The views of a scene show one set of named points, each view turned or mirrored, and shifted as a whole, with a little noise and some points left out.
(in the rows, 128 means zero)

Scene 1
View 1
K_562: [103 145 166 140  72 145 109 197 124]
K_454: [194 160 133  58 164 110 130 166  47]
K_845: [110 150 159 140  84 141 100 188 121]
K_637: [182 142 129  66 158 122 135 173  66]
K_630: [151 183 138  99 131 109  74 164  76]
K_15: [140 165 141 105 123 124  90 171  89]
K_111: [123 152 149 122 101 134  98 179 111]
K_583: [163 157 132  85 145 120 109 170  73]
K_159: [139 186 119 104 142 107  25 144  92]
K_17: [128 131 121 110 123 147  77 163 129]
K_104: [156 146 132  95 138 129 111 174  92]
K_100: [175 145 139  73 151 123 138 176  69]
K_862: [158 142 174 101 101 134 175 207  77]
View 2
K_104: [107 132 121 138 138 104  83 137 153]
K_100: [117 146 131 155 153 106 109 133 191]
K_159: [154  80 133 110 113 104  17 128 147]
K_111: [ 99 141 107 107 127 110  70 138 114]
K_637: [117 132 135 165 153 105 104 134 197]
K_562: [ 83 164  96  79 125 109  80 135  79]
K_454: [138 131 145 161 154 105 108 126 211]
K_17: [ 84 109 101 140 120 101  53 148 124]
K_862: [ 85 204 107 107 153 116 139 134 124]
K_583: [125 128 130 140 143 106  84 132 174]
K_630: [144 119 136 115 131 109  63 122 155]
K_845: [ 86 153  99  87 125 110  71 138  91]
View 3
K_862: [108 142 133 152 105 111 146 199 116]
K_583: [126 146 128 155 127 151 140 117 127]
K_104: [114 145 126 136 130 148 142 131 142]
K_17: [ 91 146 128  94 136 153 154 104 174]
K_454: [148 154 129 197 149 162 134 126 113]
K_15: [ 93 142 128 111 101 130 153 123 139]
K_630: [113 147 123 141 104 151 150  83 119]
K_111: [ 85 137 128 101 103 128 153 124 147]
K_159: [115 148 120 119 110 172 151  25 140]
K_637: [139 149 127 180 149 155 134 141 128]
View 4
K_562: [103 105 230 114 141 182 126  96  94]
K_159: [230 141 240 122 153 177 137 167 127]
K_637: [157 167 146 139 171 113 139 159 151]
K_100: [147 164 156 137 173 120 135 151 145]
K_583: [164 154 180 133 168 138 137 147 141]
K_845: [116 113 223 113 144 180 129 104 103]
K_630: [189 150 198 144 172 131 147 158 154]
K_104: [149 150 182 122 160 149 130 142 127]
K_17: [163 146 193  97 139 185 117 136  97]
K_15: [163 133 207 129 158 150 139 137 127]
K_111: [131 130 205 135 160 149 137 127 126]
K_454: [167 171 151 146 180 107 144 166 160]
K_862: [ 78 132 163 142 171 122 135 108 138]
View 5
K_583: [123 151 117 157 105 125 125 121 103]
K_100: [120 147 135 174 107 126 114 139  85]
K_104: [115 145 109 146 109 136 110 105 100]
K_15: [125 146  96 133 106 133 118 107 130]
K_111: [108 137  86 126 117 145  93  94 137]
K_630: [134 154 103 138 101 119 146 118 132]
K_562: [ 99 130  64 118 131 158  58  87 163]
K_17: [108 135  79 121 103 146 112  64 101]
K_454: [127 162 163 201  97 107 133 162  59]
K_159: [142 157  79 108  87 113 184  84 137]
K_637: [119 153 143 175 100 122 122 135  71]
K_845: [105 131  68 115 123 151  70  85 156]

Which points are out of place in each view (at most two, in the order of its rows)? Write none if all are in place.
view 1 -> none
view 2 -> K_862
view 3 -> K_15
view 4 -> K_630, K_111
view 5 -> K_454
